The views of a scene show one set of named points, each view turned or mirrored, shifted and resized as a whole, with a little noise and some points left out.
In the rows, 128 means zero.

Scene 1
View 1
Res: [103  91 158 161 164 123 182 162 147 120 129  99 131 101  88 135 118 148
 189 176  84  92 107 147 172 131 160 173 136 125 135]
pufe: [103 106 164 147 113 146 117 165 154 122 159 100 120 107 133 106 128 106
 173 136 107  54  48 157  95 107 122 121  86 175 130]
mabed: [120 121 135 137 126 118 150 148 151 124 143 109 132 118 116 114 157 129
 161 132 119  93  85 135 103 100 134 129 111 149 129]
nin: [148 136 114 120 131 128 141 134 168 151 133  67 113 105 110 141 128  99
 137 172  96 132 118 127 103 147 142 122 122 102 142]
naz: [117 135 129 124 170 120 163 144 152 140 152  68 146 129  95 156 154 119
 164 169 125 108 101 149 130 137 148 144 149 107 152]
nudam: [109 118 180 174 115 133 146 140 125 161 114  92 120  95  97 134 124 106
 158 159  86  48  53 146  87 165 129 136 125 140 161]
Vom: [102 147 115  88 171 129 154 151 175 117 190  72 158 141 119 145 170 120
 165 152 153 108  99 156 146 116 139 140 143 107 153]
Nafek: [ 82 122 154 111 169 150 120 168 171 131 202  74 137 125 117 140 136 106
 187 175 127  70  56 178 152 133 138 149 128 127 161]
Dolu: [124 123 124 115 141 144 160 151 181 109 148  56 129 105 127 139 113 106
 155 167  99 117 131 146 142 136 144 134 117 106 131]
Patem: [115 113 140 141 151 130 148 164 157 115 156  80 138 125 115 130 143 121
 175 148 119  89  89 157 115 101 144 130 112 152 123]
Vug: [ 93 127 163 143 142 134 145 152 141 136 157  86 143 122 110 136 152 115
 172 146 126  54  54 162 108 133 130 137 128 143 155]
sog: [115 113 156 142 133 134 155 140 156 152 128  92 112  86  96 135 110 117
 161 186  75  94  96 137 148 171 144 158 136 100 161]
dizab: [136 139 109 115 190 124 152 148 167 144 160  35 142 135  95 171 144 104
 162 188 124 135 120 155 125 135 159 133 145  98 145]
mopip: [101 113 168 155 131 130 157 146 141 144 132 105 125  98  98 129 128 126
 172 164  92  67  72 144 132 152 137 154 132 128 157]
pebo: [118 145 145 145 144 123 166 135 133 143 132  64 151 128 102 154 160 110
 152 146 129  77  82 150  85 144 134 124 141 125 154]
pidin: [ 82 101 190 169 134 149 138 171 138 120 151  86 136 110 118 126 123 112
 189 147 105  26  41 176 110 124 129 137 104 172 141]
ful: [154 129 115 118  76 131 165 120 177 123 102  99 100  73 133 108 112 110
 119 146  72 134 146  99 114 149 128 122 103  95 130]
beba: [ 91 142 153 122 108 139 185 134 153 104 133  87 152 104 132 127 146 119
 148 124 121  60  97 142 128 150 120 137 132 111 154]
kugok: [111 136 141 124 124 124 162 131 152 140 138 104 132 107 110 128 152 123
 151 149 113  92  90 130 125 146 130 144 137 107 159]
View 2
mopip: [146 115 155 110 114 109 154 130 130 184 115 110 140 161 114 146 111 134
 124 118 114 120 118 143 102 142 157 168 139 160  94]
beba: [124 120 133 125  93  98 185 142 126 151  95 110 134 154 100 141 103 126
 137 104 112 152 141 114  97 139 149 139 117 153  93]
nudam: [160 113 154 108 108 125 154 112 122 191 100 110 121 164 116 156 117 139
 152 103 117 118 107 140  70 142 168 189 140 159  94]
Dolu: [133 153 141 136 135 109 183 147 101 159 114 107 155 135 119 121  99 135
 127 143 125 178 137 141 109 163 136 146 143 187 111]
Patem: [127 137 138 139 138 113 172 146 107 131 104 108 142 168 112 128  93 136
 132 134 136 127  92 147 113 145 139 169 146 161 108]
Nafek: [119 137 138 121 126 145 138 137 140 136  99  99 178 157 117 132 120 113
 116 164 126 133  94 153 123 128 168 148 117 174 114]
Vom: [117 161 136 132 121 125 168 158 107 113 100 111 172 147 103 121 104 105
 107 159 148 153 123 126 149 143 149 157 109 157  93]
naz: [141 147 154 124 124 118 170 142 100 154 107 117 170 145 105 126 103 112
 120 142 144 149 123 132 132 159 154 187 129 157  90]
Vug: [134 124 140 122 112 130 155 130 125 144  93 107 141 170 109 144 111 124
 139 125 127 120  95 138  99 131 164 172 125 154 100]
kugok: [145 142 144 112 105 112 166 144 112 163 112 114 129 151 110 141 109 129
 120 123 127 141 142 123 113 143 149 163 123 153  80]
Res: [134 105 165 121 135  81 168 143 130 189 135 113 175 158 111 128  94 132
 104 128 111 122 119 157 129 161 140 162 160 165 102]
dizab: [145 167 156 131 138 132 173 143  82 153 106 119 187 130 110 114 104 108
 121 161 155 173 126 136 139 174 154 194 133 174  98]
pufe: [130 129 124 130 131 132 154 132 124 134  99  96 104 182 124 147 106 155
 148 124 121 109  77 155  75 122 146 152 143 169 116]
sog: [155 129 162 104 119 112 155 130 124 206 127 111 150 140 123 139 117 135
 116 130 110 147 144 146 103 157 155 163 143 179  94]
pidin: [124  98 138 128 123 122 152 120 142 150  92  99 141 182 115 147 107 137
 151 116 112 103  66 157  80 126 163 161 142 162 122]
ful: [159 169 137 123 124  97 193 153  81 184 130 114  85 133 126 136  97 170
 132 113 118 181 178 125  81 166 116 142 150 185  86]
pebo: [148 137 149 126 107 124 176 130  97 151  87 119 144 154  99 138 104 116
 148 117 142 140 113 120 106 151 162 201 123 145  87]
nin: [161 174 148 121 131 129 172 142  79 172 116 116 128 133 124 129 108 140
 132 139 141 172 147 133 103 166 141 179 139 180  90]
mabed: [135 144 134 130 127 108 171 152 100 134 111 110 111 171 112 137  93 146
 128 122 137 118 108 136 110 139 134 168 140 151  90]
View 3
kugok: [142 102 153 147 163 147 152 150  97 127 114 127 102 127 116 109 146 137
 101 134 182 110  94 123 126 138 144 142 142 102 138]
pebo: [142 123 134 165 149 136 153 121 118 130  93 122 126 102 103  96 138 110
 122 129 175 101 115 156 116 126 101 140 178  80 113]
nin: [137 121 168 159 133 181 135 108 124  85  97 124 117 119  84  77 141 167
 118 160 192  82  64 127 112 111 114 111 102 117 138]
pidin: [136  94  62 124 104 111 219 176 139 132 115 133 110  79 123 140 113  58
 150 127 129 113 119 119 144 151 110 118 202 124 168]
Res: [ 85  97 109 100 176 109 169 133 111 139 144  95 107 103 102 173 156 166
 130 116 146 139 119 124 112 153  93  98 116 125 183]
dizab: [111 118 152 128 139 188  90  83 126 126 118 122 156 110  81 101 113 178
 128 127 200  70 119 163  71 110  75 110 134  95 138]
nudam: [154 107 109 156 139 110 216 130 140 109  78 134  69  97 117  94 139  91
 127 141 150 150  92 120 168 157  96 138 160 100 142]
Dolu: [129  92 141 146 134 176 130 137 130 118 120 113 126 116  88 141 135 164
 131 160 178  77  85 121  73 102 115  99 112 151 161]
Vug: [141 103 104 131 127 135 175 155 116 138 113 138 119  99 123 114 115  86
 127 117 162 103 121 135 133 146 122 138 197  93 142]
sog: [129  84 137 126 160 145 164 115 132 116 105 128  67 122 111 124 136 167
 116 143 172 145  89 109 131 152  96 122 102 123 175]
Nafek: [126  73  99  80 100 186 134 147 130 148 142 163 126 108 127 127  64 121
 130 110 183  89 138 130 106 152 112 129 188 109 185]
mabed: [119 131 129 142 132 135 177 176  87 104 133 109 147 103 103 109 156 110
 121 129 157  73  86 127 137 127 162 116 159 108 136]
beba: [168  80 138 176 168 134 162 182 105 156 104 118  95 127 123 154 156 107
 108 148 170 106 102 116  93 119 155 150 164 131 130]
mopip: [129  96 116 126 155 120 187 143 118 126 114 125  84 109 120 126 140 124
 119 127 155 140 104 117 144 159 113 129 144 109 162]
Vom: [123  99 145 115 138 189  92 151  90 156 148 133 165 123 109 128 106 147
 110 111 201  53 131 151  71 118 144 132 177  96 142]
Patem: [109 121 106 127 118 141 165 160 109 117 138 112 157  92  98 127 134 112
 139 127 154  70 106 135 113 123 127 102 170 117 149]
pufe: [138 107  83 130  81 137 217 195 125  97 123 135 125  86 116 111 120  64
 143 142 139  80  82 105 157 138 151 110 184 134 163]
View 4
pebo: [147 151 121  99 125 126 123 131 114 119 115 153 156 152 119 105  91 111
 132 151 158 116 123 132  69 154 103 115 141 131 124]
pidin: [136 133 112 136 131 178 163 132 132 147 191 129 123 170  78 118 108 160
 189 116 194 123 129 114  61 115  82 124 162 153 149]
dizab: [173 111 175 101 112 100 122 126 105 114 129 136 190 138 116 124  80 100
 107 163 157 116 118 136  75 145 190 110 125  98  73]
nin: [188 127 162  89  80 135 151 145  92 101 111 162 155 128 147 121 110  95
 151 150 141 139 135 115 100 149 153 112 131  79  98]
naz: [163 132 149 103 109 122 118 125 108 125 136 124 168 148 122 117  97 106
 112 147 162 108 120 135  74 137 144 110 125 114  91]
mopip: [157 146 123 125  91 170 141 129  97 127 160 114 127 154 113 109 134 103
 161 128 183 118 118 109  74 120  87 104 135 122 109]
mabed: [166 140 133  72  98 163 145 153 121 139 149 137 141 152 146 115 113 143
 141 114 158 118 140 149 109 118 110 129 130 133 141]
ful: [237 145 142  83  49 176 181 146  83  79  87 161 108 121 188 117 149 113
 158 116 135 140 169 116 117 155 136 112 124  69 103]
Vug: [133 141 121 117 123 149 129 131 128 152 160 133 147 166 106 121 101 132
 151 127 168 120 128 120  65 126  89 119 144 130 135]
pufe: [146 127 129 106 113 183 174 155 136 152 182 150 126 163 112 130 111 168
 198 106 169 142 146 119  92 110  93 136 156 130 165]
Res: [189 132 137 128  84 175 149 119  86 111 180  76 127 149 105 100 141 111
 131 124 208  92 109 138  78 108 136  99 119 140  74]
Nafek: [134 107 157 140 119 138 124 116 138 177 194 108 167 167  94 150  94 138
 143 120 168 127 134 103  49 109 135 118 135  95 103]
Vom: [160 119 158 100 119 114 101 116 140 166 147 114 180 158 138 143  87 139
  84 118 143 107 149 141  68 127 157 123 114  96  95]
nudam: [138 156 108 125 103 167 152 141  95 112 142 151 122 152 100  99 125  96
 196 146 178 134 112  96  71 137  61 104 156 129 136]
Patem: [167 122 143  94 115 154 152 142 127 136 165 130 149 155 116 119  98 154
 143 123 174 115 134 149  92 120 138 130 136 139 127]
Dolu: [210 114 157 118  93 147 163 121 108 109 134 133 141 138 132 131 110 135
 133 123 160 121 154 124  78 143 175 114 130  89  83]
View 5
Patem: [ 92 136 139 135 142 121 124 107  96 107 149 130 140 131 132 118 121 124
 122 105 101 106 153 169 145 137  93 143 151 150 155]
beba: [124 156 105 159  94 107 109 145  92 135 153 120 121 151 136 124  84 130
 113 134  68 113 140 169 171 145 122 117 140 145 189]
mabed: [ 93 145 128 144 121 132 108 127 114 105 144 151 136 130 120 114 117 134
 115 111  94 100 135 183 143 152  99 137 163 150 152]
ful: [154 115 116 158  83 124  91  94 148 109 171 166  85 153  86 133 104 154
 122 162 105 131 118 184 185 151 145  87 170 112 132]
pebo: [104 125 114 174 111 144 115 137  91 122 142 116 148 158 166 129 143 118
 125 104  80 118 135 174 136 142 126 122 136 140 161]
sog: [140 100 104 144 135 113 115 128 129 128 188 143 118 128 143 117 125 102
 130 160  72 143 149 133 155 161 136 118 132 122 157]
kugok: [126 125  94 155 110 128 101 142 120 122 159 134 127 137 136 119 117 122
 119 138  75 115 129 172 145 149 120 130 141 134 167]
naz: [124 108 103 153 132 137 113 114 105 122 161 103 135 144 149 123 143 100
 131 122 100 116 131 170 129 125 106 140 125 135 167]
Res: [104 119 133 130 156 110 122 120 121 130 197 123 113 120 120  97 116  68
 130 143  97 133 146 125 141 163 101 125 131 152 183]
Dolu: [146 111 120 138 128 111 119  79 107 118 170 114 110 146 121 133 111 125
 130 140 111 121 148 167 168 115 112 126 139 124 155]
mopip: [108 125 116 144 136 115 119 149 114 125 170 148 135 125 149 110 118 105
 122 137  62 129 154 138 148 173 123 125 139 140 165]
pidin: [ 76 155 152 132 156  98 145 145  76 115 146 150 162 123 168 116 105 126
 114 106  52 117 191 133 163 170 112 140 148 156 159]
nudam: [ 97 125 129 163 126 124 126 158 105 121 156 164 149 140 172 123 132 122
 121 124  45 140 162 135 154 188 150 108 148 133 145]
pufe: [ 85 155 148 127 144 106 133 129  92  98 134 174 157 119 145 122 103 160
 108 108  64 106 182 160 167 162 109 145 169 146 136]
Vom: [133 124  82 135 130 127 107 112  94 118 146  89 138 132 142 123 120 118
 123 120 104  88 133 193 129  94  78 175 122 141 181]
nin: [147  91 106 156 116 140 106  91 127 107 161 138 119 151 132 137 144 134
 132 137 103 127 130 180 151 129 134 118 147 110 129]

Which points are out of place in each view (at most two, in the order of its rows)? Write - if all are in place.
view 1 => naz, beba
view 2 => Vug
view 3 => pebo, Nafek
view 4 => -
view 5 => -
